Each row is a point on a tangle of strands that fork, close into loops and nearly touch. The rows are in no order.
(in the rows, 128 means zero)
Two points are linked if the straight distance between their rows is under 137. Some points are linked to none.
(1374): [142,125,137,128,170,168,125,155,132,144,103,115,128,120,129,120,119,150,165,125,138,113,120,133,92,146,129,158,162,99,165,122,96,134,135,119,146,104,121,120,161,46,181,119,123,107,129,160,163]
(1211): [113,136,144,136,151,167,146,125,136,158,111,113,108,143,141,116,146,146,144,128,130,138,150,124,102,152,101,155,167,100,146,107,126,127,127,118,147,135,117,133,183,88,162,142,117,97,123,133,159]
(583): [99,139,149,108,110,180,144,103,131,125,122,126,115,140,130,127,146,140,104,135,162,155,108,116,134,141,84,147,118,97,138,152,141,126,131,124,136,177,141,153,160,120,181,127,159,130,99,73,149]
(330): [168,151,166,117,110,174,99,105,110,124,155,87,156,100,109,157,92,145,108,91,133,137,124,145,112,130,151,151,98,100,119,112,103,141,105,110,155,133,117,109,101,115,117,90,159,157,115,120,153]
(514): [93,89,130,121,125,126,144,102,137,125,169,163,121,123,118,126,160,127,148,123,131,101,178,133,197,151,85,129,125,100,95,103,144,143,134,119,136,138,145,118,149,113,123,137,140,121,142,128,107]
(594): [158,133,158,107,118,187,138,130,111,166,128,123,132,116,101,90,126,110,126,113,120,124,147,132,136,160,118,130,145,96,152,89,116,117,124,128,144,152,118,154,102,99,113,145,120,190,110,127,143]
(687): [161,148,149,165,127,137,132,130,133,138,127,113,124,132,114,137,132,113,113,96,92,152,171,119,137,155,151,91,130,107,109,83,132,117,106,137,135,156,131,143,95,128,98,124,134,133,119,113,143]
(439): [158,147,127,131,141,125,127,159,138,153,120,105,141,151,162,145,145,102,120,142,138,151,116,127,87,121,162,138,110,133,121,145,145,93,113,128,158,130,119,149,138,148,128,103,123,137,113,86,157]
(1273): [155,121,134,115,134,95,145,117,143,74,157,125,132,132,117,144,132,101,92,146,134,137,141,142,167,110,91,99,122,153,94,148,190,131,138,111,94,130,142,113,107,154,122,128,113,125,131,98,118]
(457): [110,109,136,106,87,158,134,107,104,134,129,169,136,85,103,121,112,119,164,103,139,144,98,108,147,138,120,113,149,147,129,122,126,127,120,101,106,116,131,138,108,108,156,86,114,162,134,159,109]
(432): [147,130,165,134,166,98,113,114,121,103,122,153,150,92,105,159,93,145,122,116,126,96,106,147,136,132,159,157,103,155,142,107,127,153,134,139,118,127,129,79,113,98,102,149,155,133,161,180,118]
(1083): [100,104,121,99,74,148,109,98,106,162,143,111,100,102,107,105,122,71,119,155,139,138,121,118,164,101,95,140,128,138,110,171,138,124,98,125,120,176,93,121,136,132,105,149,113,151,127,151,106]
(1046): [125,118,156,127,98,116,111,100,148,80,148,119,130,101,92,128,109,136,102,150,102,143,121,132,171,122,132,111,110,180,139,125,161,139,123,136,89,123,111,91,118,153,118,147,115,111,136,142,138]
(484): [119,130,124,146,113,115,136,147,148,131,154,118,142,151,128,108,155,170,133,137,114,114,144,121,122,155,139,134,98,135,119,115,121,152,128,137,151,107,102,109,155,166,105,124,125,115,127,84,117]
(1311): [166,104,112,115,136,134,135,149,136,141,128,127,142,102,113,135,109,145,156,128,140,109,136,122,107,129,152,171,143,92,154,115,108,120,134,93,137,85,134,106,136,64,157,135,107,121,133,136,179]
(950): [114,154,83,117,117,119,125,129,121,107,129,112,129,148,135,103,115,140,113,103,77,158,123,149,137,104,113,71,121,147,134,134,87,125,131,155,124,126,126,131,101,163,91,122,114,151,143,129,89]
(1217): [160,136,132,143,128,114,119,139,143,96,85,122,127,116,80,152,80,166,110,145,92,130,122,90,93,113,163,119,114,94,143,99,122,103,123,118,114,120,125,126,104,178,109,140,134,126,110,119,151]
(819): [128,152,63,141,101,114,120,135,141,127,128,82,143,147,146,107,152,155,123,104,96,146,130,140,113,131,131,122,104,129,116,148,76,158,122,142,137,103,130,114,116,137,102,122,124,148,133,123,94]
(1389): [114,113,101,165,147,141,167,156,94,121,128,159,93,117,129,84,117,72,121,131,100,138,143,134,141,122,161,99,164,136,161,116,119,139,131,159,87,147,148,143,87,159,77,168,131,105,133,151,102]
(1037): [108,112,136,114,136,124,168,90,139,131,159,158,148,155,134,139,173,138,151,130,142,137,175,150,176,139,86,132,139,155,98,120,151,146,137,133,129,139,152,117,140,115,147,127,123,112,140,112,113]
(1173): [107,134,108,145,174,156,127,162,152,133,98,103,138,159,169,121,171,131,126,121,109,107,116,155,130,153,122,155,122,96,170,140,90,147,161,154,160,130,152,121,141,100,163,131,144,133,136,141,113]
(1113): [129,140,100,148,120,130,116,173,137,100,121,115,152,162,150,159,141,123,111,119,107,142,125,126,103,95,140,77,111,136,106,169,113,121,119,116,133,109,136,131,100,180,122,75,124,134,127,87,120]
(622): [135,167,158,102,173,163,124,132,135,135,138,95,133,170,133,133,100,159,105,113,131,121,138,136,97,126,115,138,121,128,120,131,119,118,123,134,177,137,112,115,169,129,147,126,119,104,121,96,153]
(43): [147,128,139,167,111,110,107,137,126,110,122,118,124,94,100,97,126,160,148,128,121,103,116,104,112,180,171,121,122,118,130,96,114,172,122,144,108,106,119,133,119,140,96,120,149,130,121,139,90]
(1024): [130,136,115,118,118,120,137,133,127,167,119,113,139,154,145,132,143,147,159,149,182,115,123,115,105,129,157,166,132,184,128,161,116,150,122,108,122,91,129,118,134,98,161,138,86,115,122,138,128]
(1327): [138,107,130,154,91,79,160,74,130,112,112,153,133,127,104,151,173,123,121,161,133,160,134,121,144,116,112,133,120,140,106,134,181,141,113,134,77,155,137,121,103,158,103,135,144,144,122,93,120]
(173): [129,112,142,112,165,154,140,177,105,132,133,166,137,136,144,108,126,110,125,130,138,67,119,153,125,127,123,129,142,119,184,132,99,120,164,119,169,119,127,131,110,105,127,143,135,153,138,147,124]
(144): [136,115,98,160,134,117,123,157,132,108,122,134,134,146,150,174,151,117,120,111,120,136,131,122,130,114,128,86,129,93,100,132,110,135,125,84,125,114,149,140,72,136,128,103,116,129,137,126,115]
(1246): [122,137,168,109,168,171,100,167,135,131,120,96,123,162,150,130,135,130,119,164,164,93,113,134,129,147,123,136,135,126,151,143,115,134,149,103,165,143,123,157,140,110,172,136,126,131,96,136,139]
(1156): [138,143,139,160,152,98,98,126,147,131,140,106,126,106,136,111,131,132,130,119,118,102,116,132,117,188,164,148,102,120,128,106,123,155,140,168,145,129,126,132,162,123,109,126,168,110,129,149,97]
(411): [117,158,148,150,95,148,130,88,108,113,121,150,122,118,94,123,92,166,112,70,99,152,115,110,76,118,139,92,112,131,109,118,125,152,92,173,119,123,129,106,121,162,90,116,176,111,139,109,104]
(1164): [110,148,85,98,138,112,147,129,110,110,123,122,86,126,144,76,98,79,112,120,89,155,127,149,145,91,95,88,168,160,138,153,146,87,140,150,95,135,115,124,128,176,104,134,121,115,156,146,114]
(395): [109,134,122,175,122,126,162,129,108,120,116,125,73,154,174,123,182,91,103,125,110,136,129,135,127,138,101,107,175,140,136,139,152,157,124,108,99,160,142,167,78,153,128,123,141,117,124,153,97]
(1290): [156,153,147,148,164,146,128,157,100,151,113,119,111,144,131,106,131,95,105,100,100,110,156,129,136,148,159,102,126,118,126,104,108,130,122,170,152,174,128,161,85,155,80,140,156,147,113,120,107]
(438): [152,140,101,123,114,75,134,132,154,128,108,88,164,146,137,148,135,145,147,140,134,162,135,119,129,134,123,113,115,130,99,106,140,91,132,110,135,106,130,138,117,141,116,115,86,156,113,99,124]
(465): [113,99,126,118,112,109,118,142,156,63,136,138,134,112,88,110,101,142,106,159,104,97,117,114,183,117,124,110,107,151,150,117,153,140,158,125,101,99,124,85,127,160,113,166,121,131,130,130,118]
(1280): [96,104,148,110,114,156,126,114,116,112,139,167,105,97,105,118,120,135,126,116,118,104,106,100,164,144,119,124,134,139,152,119,120,152,117,112,119,134,134,132,128,114,158,129,125,125,138,163,100]
(1349): [127,149,127,130,143,134,157,111,146,170,117,104,101,160,139,103,154,128,132,130,118,146,171,116,121,149,89,141,167,120,115,95,157,110,121,126,136,145,131,145,169,133,140,149,101,106,116,134,137]
(266): [75,117,138,99,119,143,118,97,139,117,136,124,115,131,138,120,146,145,125,152,153,141,110,131,154,139,84,139,132,126,131,152,131,132,140,109,139,156,118,135,179,116,175,126,138,124,120,123,139]
(430): [105,140,167,98,131,155,111,114,120,106,151,104,116,135,110,137,93,194,127,125,152,108,136,122,113,141,98,150,122,104,116,116,107,145,127,99,160,135,101,109,168,112,156,118,135,94,117,106,148]
(1079): [130,144,112,119,135,106,110,126,149,142,146,108,133,119,132,84,116,131,118,137,129,108,104,133,131,148,151,166,89,136,142,129,120,124,151,174,147,129,124,119,178,139,116,148,138,139,118,131,114]
(1033): [104,120,105,90,71,119,109,102,104,153,112,131,115,108,95,97,114,168,157,125,152,104,105,119,118,118,112,172,125,126,134,143,98,147,116,138,119,127,106,118,137,101,128,130,118,160,129,141,115]
(338): [157,123,127,149,136,109,108,126,151,99,129,135,157,111,119,162,112,126,110,139,134,132,92,127,123,112,189,141,92,179,130,161,139,137,125,141,100,98,151,102,108,139,135,135,139,121,123,141,136]
(76): [151,128,146,149,133,130,147,144,146,120,87,138,137,126,136,125,161,123,133,125,117,129,117,120,140,157,138,105,148,151,164,114,125,125,146,125,112,123,154,148,85,104,155,110,113,164,123,143,103]
(1112): [142,125,92,124,68,127,131,105,116,174,108,129,137,101,106,102,141,151,168,119,133,139,120,124,117,139,157,186,108,113,149,116,88,125,116,170,117,134,125,124,123,95,109,130,127,163,124,133,134]
(730): [122,128,99,120,154,136,153,153,91,81,125,153,70,108,142,97,99,63,104,127,100,143,125,140,148,95,143,83,173,151,150,147,149,110,135,156,76,143,142,137,103,182,104,141,142,87,149,153,119]
(1233): [128,94,133,110,119,133,108,90,125,155,160,118,131,114,121,146,136,127,160,114,158,109,164,121,186,136,128,169,110,82,80,101,128,144,115,134,143,150,160,124,134,94,128,140,134,133,116,133,125]
(1142): [119,109,92,135,79,126,129,142,107,190,138,119,126,136,121,106,123,116,148,146,114,142,152,94,100,113,135,124,134,98,122,124,108,122,95,118,130,139,87,155,142,159,103,150,99,126,112,119,143]
(1268): [129,144,108,108,112,159,125,137,123,139,122,123,107,107,129,83,103,97,105,108,103,152,100,112,113,119,99,112,152,109,147,137,134,88,136,118,122,127,120,157,147,141,144,117,110,146,119,115,140]
(1234): [117,152,154,151,112,135,129,100,128,120,124,154,115,134,103,158,106,152,105,99,105,153,137,98,115,105,152,119,100,146,112,126,142,133,95,165,112,148,136,119,125,164,117,138,152,79,130,117,125]
(1147): [123,136,122,152,113,102,110,125,130,160,102,117,135,153,136,188,141,126,157,121,130,166,155,101,107,121,123,107,136,88,71,102,128,103,96,101,140,148,122,169,121,143,125,92,111,126,116,128,130]
(1302): [135,117,111,157,157,108,174,139,127,108,145,177,139,160,140,155,162,152,119,123,126,95,150,126,139,107,124,145,111,125,103,125,137,170,130,132,115,112,162,96,112,145,110,148,136,92,139,94,100]
(630): [120,142,140,81,144,112,93,108,149,112,127,102,97,131,139,145,131,118,113,127,113,155,146,144,178,116,99,109,133,155,112,140,161,89,122,134,134,158,112,144,150,143,153,121,117,110,137,142,151]
(1203): [118,111,109,105,86,101,98,124,103,186,129,119,130,125,112,125,105,153,162,152,145,104,125,104,94,116,132,148,125,111,129,139,95,136,98,113,142,130,83,149,141,123,118,142,109,134,121,156,130]
(147): [141,131,132,104,147,136,128,112,141,101,125,138,133,114,133,144,110,102,102,132,167,130,88,126,133,106,109,139,130,138,125,164,155,103,150,124,109,128,168,135,130,110,175,113,122,153,112,111,119]
(10): [159,134,99,144,136,104,123,136,153,85,133,123,159,118,152,157,130,106,91,127,139,147,82,139,115,107,138,131,110,146,120,170,154,127,148,121,101,96,165,121,109,130,156,108,126,144,124,96,123]
(653): [154,150,113,110,154,162,123,150,139,133,147,50,143,166,145,117,126,144,102,134,133,141,129,152,103,144,110,150,118,99,123,139,107,141,127,103,171,128,111,112,155,119,128,140,112,133,105,92,165]
(201): [124,164,131,158,98,108,96,80,118,122,132,105,110,110,125,113,119,166,104,98,108,146,101,126,72,139,125,130,115,109,101,131,129,156,99,157,132,132,104,113,161,156,79,116,177,119,125,109,115]
(1388): [143,114,124,149,140,115,146,115,146,134,112,142,138,126,151,162,181,107,134,119,118,163,149,149,142,144,97,124,147,69,107,92,151,95,131,113,140,145,153,149,112,93,130,117,136,165,129,104,159]
(170): [125,125,138,111,131,112,112,141,123,105,131,125,108,104,102,109,119,184,153,124,146,74,128,125,135,145,132,174,139,126,144,113,108,184,139,106,134,109,127,97,134,78,138,135,126,120,145,136,126]
(746): [123,158,134,158,150,126,137,155,95,118,88,105,88,167,153,122,146,104,112,108,93,125,147,130,129,137,153,85,144,133,147,118,102,146,119,164,128,179,130,164,74,172,90,119,147,114,126,152,83]
(107): [136,96,115,164,150,108,154,153,122,111,148,195,159,138,139,163,143,122,146,128,135,113,143,138,142,106,155,100,118,152,105,132,128,139,145,134,118,90,156,105,93,150,103,122,132,105,146,120,113]
(1029): [125,121,122,112,99,85,140,90,142,83,147,138,123,116,104,145,135,103,122,129,118,178,126,134,149,124,61,70,132,127,89,128,182,121,123,101,76,131,132,127,116,141,135,90,126,101,143,138,112]
(943): [123,118,149,123,134,132,139,105,121,117,145,137,140,135,142,150,135,141,115,161,185,130,106,132,116,106,140,166,127,188,123,181,145,155,118,111,104,118,126,97,141,107,162,132,112,103,123,112,140]
(693): [138,168,167,112,98,179,90,95,100,138,165,94,124,123,116,125,92,138,73,102,134,138,115,136,102,124,139,141,93,118,124,147,122,140,99,141,153,156,107,122,137,139,109,126,166,136,114,100,146]
(816): [152,132,118,130,165,128,118,120,94,141,138,151,132,94,120,119,92,121,135,88,138,97,98,151,112,124,153,166,121,140,120,141,97,166,120,155,126,117,143,100,123,95,100,144,148,131,150,175,110]
(1276): [108,101,90,163,110,128,162,135,100,143,134,161,114,122,128,97,147,97,133,149,121,137,147,122,136,115,135,122,148,136,120,132,124,142,117,128,88,128,127,125,101,155,79,162,118,126,131,136,115]
(327): [112,140,193,121,165,174,139,111,148,105,100,157,119,132,127,164,132,137,116,101,125,142,133,129,146,148,124,114,123,115,150,115,148,106,138,159,150,168,160,138,145,90,193,109,182,119,131,103,152]
(973): [133,129,147,101,116,148,110,142,126,96,142,79,121,110,103,133,104,203,157,128,168,101,138,125,119,154,135,174,129,118,128,117,108,172,140,90,143,111,129,103,139,89,162,90,133,105,113,99,155]
(431): [144,125,167,132,119,119,122,95,126,88,138,127,152,99,100,130,107,146,108,127,121,124,91,145,138,133,159,136,109,194,153,130,141,170,128,149,93,116,127,89,91,118,118,139,137,151,137,151,115]
(124): [100,78,106,120,109,112,115,187,135,139,150,151,138,139,125,126,118,134,143,169,100,96,132,110,120,94,154,106,104,116,153,143,107,118,130,107,156,96,94,132,148,181,124,146,122,112,134,115,150]
(1171): [92,116,123,127,108,87,108,110,128,155,108,151,125,134,137,154,145,127,163,140,144,145,138,112,131,126,104,109,140,112,95,122,132,88,116,108,141,142,113,169,137,133,120,111,120,146,136,151,117]
(625): [140,139,132,121,136,80,113,133,155,147,122,86,161,160,144,157,124,140,156,147,131,143,149,135,133,143,157,111,108,174,108,112,130,99,124,129,157,105,116,131,140,134,128,111,90,126,131,132,136]
(469): [150,125,121,132,131,129,113,128,120,130,145,121,146,111,128,121,106,106,109,121,112,145,121,144,127,114,140,114,126,148,121,135,119,112,117,116,124,118,111,120,106,124,96,136,110,145,136,140,145]
(369): [105,127,153,128,150,143,141,165,132,143,133,144,141,171,143,119,164,145,136,137,128,85,156,137,126,148,133,130,109,125,143,123,111,126,147,143,183,138,114,129,147,142,120,121,139,132,130,89,123]
(601): [125,153,132,102,163,160,119,146,127,117,136,100,103,157,168,96,110,101,120,105,110,105,141,146,146,121,106,113,157,145,132,140,131,108,171,161,138,126,171,151,113,163,149,127,127,129,124,154,85]
(1369): [159,125,154,127,118,152,123,106,130,132,164,95,146,76,129,99,115,101,141,120,155,143,124,135,127,167,135,150,141,112,122,109,153,127,140,132,111,119,136,131,147,85,138,109,132,145,109,116,142]
(1366): [148,151,98,148,137,100,157,130,156,147,106,104,116,159,153,114,160,122,133,129,115,155,149,121,127,140,116,112,143,121,112,107,150,104,138,145,123,130,146,153,133,147,123,126,107,118,114,117,113]
(291): [179,137,116,100,160,136,138,146,132,172,124,126,156,137,116,127,83,135,156,111,138,105,144,129,100,106,134,145,149,117,124,121,98,100,140,126,146,93,136,120,116,90,147,137,90,150,124,151,140]
(1122): [111,145,77,137,118,107,132,142,119,116,107,116,107,137,135,83,112,116,114,146,94,171,117,137,103,86,125,77,159,146,140,154,118,114,124,141,103,119,94,130,118,191,76,150,109,132,142,122,125]
(668): [107,105,143,137,81,112,153,96,107,95,92,189,132,100,73,148,142,127,129,144,135,148,117,114,142,121,102,107,130,120,111,119,160,120,110,119,82,157,133,131,91,162,92,118,155,172,134,101,113]
(343): [138,125,150,138,108,108,152,101,122,63,110,173,143,110,80,133,113,139,123,134,127,149,101,127,119,122,116,74,130,148,116,119,160,143,134,150,70,116,143,128,86,165,93,112,151,146,130,107,98]
(823): [168,153,147,139,126,99,123,106,152,107,89,103,131,109,105,185,94,160,91,136,126,154,123,101,109,115,148,158,96,103,137,99,144,75,124,114,131,134,141,123,102,152,126,113,136,133,108,110,157]
(1162): [142,116,136,102,90,143,119,117,113,116,139,96,140,65,111,95,99,107,140,132,177,127,88,138,129,137,117,164,149,126,140,134,146,136,137,104,95,103,109,102,125,66,140,109,110,172,129,131,138]
(214): [110,146,170,104,157,124,117,119,150,109,109,136,99,124,137,142,153,131,111,125,109,133,133,136,173,143,122,126,129,152,157,119,153,103,144,163,137,165,135,148,165,120,174,122,152,109,136,130,141]
(585): [136,116,148,114,171,205,106,165,121,122,122,112,143,136,141,123,122,142,152,135,160,102,104,151,130,156,117,134,136,85,152,127,91,151,152,121,154,118,145,132,138,62,181,126,146,131,116,145,147]
(283): [107,107,95,149,132,101,146,172,114,115,121,158,136,157,153,148,125,117,154,139,136,105,148,123,132,102,151,79,138,121,119,142,97,123,155,96,126,101,146,136,67,166,115,126,119,116,147,142,95]
(744): [77,145,145,116,179,153,143,163,130,126,114,116,137,173,171,118,176,138,131,144,106,119,148,172,159,128,116,147,125,135,180,134,106,120,170,162,165,155,122,124,160,123,141,140,143,122,146,113,133]
(1244): [81,145,151,143,118,120,178,111,132,121,111,184,80,141,128,118,189,120,111,118,99,147,159,149,132,159,76,91,163,140,144,114,182,119,131,122,118,158,118,139,155,144,139,105,176,98,155,116,137]
(955): [165,152,147,130,143,114,122,114,151,113,82,125,128,115,118,157,111,140,105,126,144,128,91,98,101,131,149,149,110,121,142,123,144,84,139,138,119,141,158,149,119,122,160,104,141,152,102,122,124]
(426): [116,128,138,127,97,128,101,144,118,125,150,121,144,132,110,109,113,155,138,131,131,100,128,118,115,148,133,105,110,137,107,122,100,143,127,128,141,107,102,141,123,156,106,108,126,153,117,114,93]
(27): [134,105,103,152,116,125,135,148,136,171,115,161,144,127,130,144,146,119,154,143,126,121,119,122,90,132,179,166,89,104,157,124,110,104,114,138,153,116,117,125,159,114,122,125,144,125,131,129,168]
(50): [159,130,155,99,120,171,98,99,117,156,171,87,159,127,120,157,114,136,142,113,170,123,149,141,161,136,151,173,102,104,93,116,103,159,115,123,156,152,141,117,114,102,135,123,137,143,104,122,153]
(883): [125,150,127,174,133,106,170,151,124,104,105,131,78,172,144,125,181,116,103,139,98,120,158,118,150,135,130,97,142,140,144,116,149,160,132,144,98,170,136,156,81,169,112,143,139,93,114,137,97]
(64): [134,106,129,102,93,146,136,136,113,114,138,165,154,82,95,122,106,124,158,128,163,111,111,119,132,121,108,123,145,121,126,126,135,111,141,84,107,89,118,117,108,96,136,102,107,167,134,119,134]
(1242): [145,130,119,132,135,85,136,116,124,139,112,131,124,132,131,132,125,135,157,135,186,102,136,101,127,123,134,144,148,167,99,146,144,157,133,107,91,91,149,123,114,94,149,136,96,106,127,162,94]
(615): [129,135,102,114,112,135,160,124,137,195,138,120,121,155,127,100,117,118,146,115,91,162,181,101,112,116,119,127,136,116,112,103,128,90,99,143,146,139,116,141,163,154,119,152,94,109,123,103,157]
(2): [89,132,144,78,134,153,117,102,128,128,140,119,131,136,135,109,116,128,142,137,158,130,126,155,142,128,71,114,157,163,112,147,137,112,139,122,136,124,117,129,154,110,159,120,109,151,132,147,115]
(935): [117,126,158,131,130,129,129,96,129,115,125,147,96,119,102,137,141,138,90,105,73,138,152,134,170,150,90,118,130,84,141,76,136,124,106,110,148,172,112,125,121,117,111,152,147,126,160,135,154]
(206): [116,117,163,102,144,148,62,146,122,143,139,103,112,117,145,133,112,97,114,138,146,103,106,122,146,134,130,120,133,126,137,144,120,119,128,99,154,143,110,172,128,116,161,133,121,133,113,169,134]
(841): [165,130,139,167,136,128,128,120,151,139,132,115,140,128,148,177,152,96,135,93,96,181,156,143,138,140,136,92,141,115,103,91,145,105,115,125,126,140,140,136,103,100,130,99,119,131,128,130,163]
(59): [120,108,74,141,118,111,123,140,138,160,133,126,121,130,165,139,133,96,148,145,163,142,106,93,110,103,140,147,125,117,109,154,136,113,117,106,116,107,143,150,159,131,156,125,100,103,111,132,128]
(988): [96,130,130,86,128,135,123,113,129,113,134,115,121,136,146,117,132,105,127,119,110,150,134,170,186,119,85,86,154,179,135,142,141,112,139,125,118,129,133,131,114,130,155,118,110,142,156,167,115]
(837): [149,125,122,107,175,120,118,156,93,171,160,139,148,111,119,101,64,96,126,113,114,92,129,156,102,107,144,152,125,143,143,139,100,130,132,158,143,120,102,101,142,109,88,178,127,122,158,177,123]
(1032): [162,153,153,148,140,114,139,140,147,72,101,147,140,126,81,130,92,164,114,134,105,120,118,108,100,121,150,89,123,139,135,100,145,119,141,151,93,104,136,111,107,180,92,129,137,118,119,105,122]
(681): [172,110,116,96,173,104,144,150,112,181,142,145,156,127,115,116,65,95,161,144,150,89,148,119,119,97,153,136,128,125,121,119,114,93,133,142,144,115,126,119,131,118,96,168,113,138,131,156,133]
(1248): [114,124,119,124,147,52,116,150,149,145,98,124,145,153,151,142,136,134,159,161,129,112,150,127,144,126,146,104,119,152,147,109,126,90,147,119,165,102,110,135,142,129,120,148,108,128,147,154,135]
(772): [132,125,91,151,129,105,129,104,158,167,123,99,128,133,165,153,146,127,152,127,136,172,126,125,97,128,142,166,124,125,108,124,137,112,105,124,132,112,137,129,172,104,157,116,103,92,121,130,156]
(598): [130,113,97,135,148,92,157,115,129,107,104,166,134,107,83,113,102,116,126,143,98,131,131,130,147,87,117,126,130,117,130,109,135,137,131,170,74,128,137,75,122,138,60,197,120,109,161,153,108]
(970): [134,121,117,141,135,122,170,94,142,116,150,157,132,152,136,165,162,156,131,102,130,135,156,127,145,124,122,153,110,119,94,122,142,161,117,138,123,130,170,98,141,114,152,124,129,82,136,88,127]
(509): [149,139,147,124,115,151,108,144,132,123,143,119,139,75,126,98,102,89,122,116,137,143,86,114,110,156,132,119,138,111,144,117,152,90,145,121,117,108,123,152,147,123,144,95,124,152,109,113,139]
(113): [147,125,109,154,155,101,123,125,126,134,129,141,104,121,137,141,110,119,124,141,165,111,111,86,104,104,146,143,143,135,98,149,145,144,112,109,96,113,148,133,135,129,136,145,120,79,115,155,104]
(1387): [125,108,99,138,83,121,121,137,117,164,116,168,159,135,116,156,137,147,172,150,147,122,109,140,59,110,172,161,88,122,127,154,107,134,93,134,142,99,97,119,141,150,92,112,148,129,136,122,164]
(1133): [116,108,135,150,107,149,135,117,114,123,163,137,140,117,153,137,167,109,121,140,163,151,111,140,118,126,126,133,150,163,121,170,149,164,117,93,97,119,114,124,128,102,159,112,115,120,127,108,146]
(725): [127,145,158,99,173,160,121,170,109,128,127,117,122,151,144,112,109,113,116,107,100,94,147,155,150,120,118,107,156,157,155,126,107,117,158,133,164,132,122,142,91,135,131,132,120,150,142,153,113]
(651): [133,128,115,162,117,130,122,109,149,153,115,100,134,132,151,175,156,133,163,92,119,177,157,122,97,138,119,124,151,91,91,103,131,116,104,113,133,117,134,136,146,93,154,84,105,110,122,133,152]
(427): [108,95,110,112,108,129,131,153,134,107,124,169,114,120,98,119,123,116,122,168,115,113,132,92,161,91,135,116,113,133,142,143,142,110,131,109,109,126,126,124,135,182,120,159,120,122,120,105,143]
(580): [108,124,145,162,129,143,145,138,111,128,134,132,97,133,177,114,171,89,103,146,145,129,116,141,117,131,116,129,171,159,137,165,155,145,133,87,113,134,116,154,112,127,139,125,121,121,129,132,124]
(592): [126,130,99,139,151,135,136,112,134,158,130,132,136,138,167,125,143,120,146,105,129,150,124,157,112,113,126,155,145,140,128,149,112,123,127,152,130,108,145,116,149,84,155,129,108,106,142,152,134]
(680): [151,165,82,116,123,149,111,156,119,144,141,64,130,155,139,97,128,142,108,112,124,110,127,141,76,129,118,141,124,105,105,161,89,169,117,116,159,110,118,124,133,132,109,120,120,146,113,111,112]
(236): [118,147,172,135,135,154,123,95,155,109,102,104,122,132,138,159,138,150,105,121,138,159,104,112,112,154,130,142,105,104,144,136,143,121,144,154,149,165,148,143,161,117,198,99,176,114,103,77,150]
(1356): [123,155,121,130,78,141,97,93,105,145,155,96,133,119,131,124,127,141,106,120,133,158,109,134,75,110,123,146,113,111,98,153,126,150,85,122,136,133,89,122,155,147,86,111,148,132,119,103,147]
(250): [95,112,95,124,83,90,156,101,154,130,85,169,111,131,103,145,161,141,147,147,120,155,143,99,158,125,99,119,123,126,128,116,140,90,122,108,96,149,145,146,134,135,142,122,117,128,127,142,117]
(596): [110,111,105,110,143,64,114,180,122,138,120,130,144,138,132,123,79,123,132,176,119,87,142,125,116,91,140,90,127,151,144,140,119,101,153,110,150,87,91,123,134,161,117,168,117,132,152,148,147]
(1322): [124,130,98,124,139,133,130,156,144,140,124,127,142,123,136,91,141,142,140,127,125,93,107,131,122,153,146,173,102,115,174,133,91,137,161,157,146,110,132,118,158,98,149,144,130,135,130,138,117]
(364): [97,97,144,130,134,158,111,146,112,123,154,156,104,114,130,119,142,143,128,128,148,73,105,125,137,148,132,154,124,104,153,135,100,182,128,108,143,129,122,126,141,93,154,139,150,106,133,145,124]
(366): [88,100,139,109,159,144,105,145,111,125,161,145,125,121,157,106,140,104,122,140,144,80,103,166,160,139,112,135,122,118,164,138,106,136,164,130,167,131,118,132,150,101,127,149,150,137,141,151,123]
(447): [111,92,147,115,141,108,123,127,127,74,161,162,136,128,113,140,131,124,95,155,131,90,129,149,187,103,99,109,109,152,111,148,157,143,139,112,121,123,133,89,107,145,109,153,130,137,152,115,113]
(401): [133,108,132,157,82,139,129,111,118,176,124,146,129,98,115,140,140,102,147,129,134,147,130,115,124,136,169,157,112,101,141,102,128,102,105,140,126,154,116,150,122,107,111,127,136,154,113,134,166]

A tip is a point with one link. Name the tips that can be reached along the links from each point below, in the order of the rows.
(1024): (1388), (592), (250)
(1369): (1268), (1276), (601)
(955): (1327), (1029), (206), (1387)
(1233): (1113), (1234)

How many points has the smallest loop of links through each point below? Write 0 if it is on no loop.
(124): 19
(744): 9
(653): 0
(630): 8
(883): 15
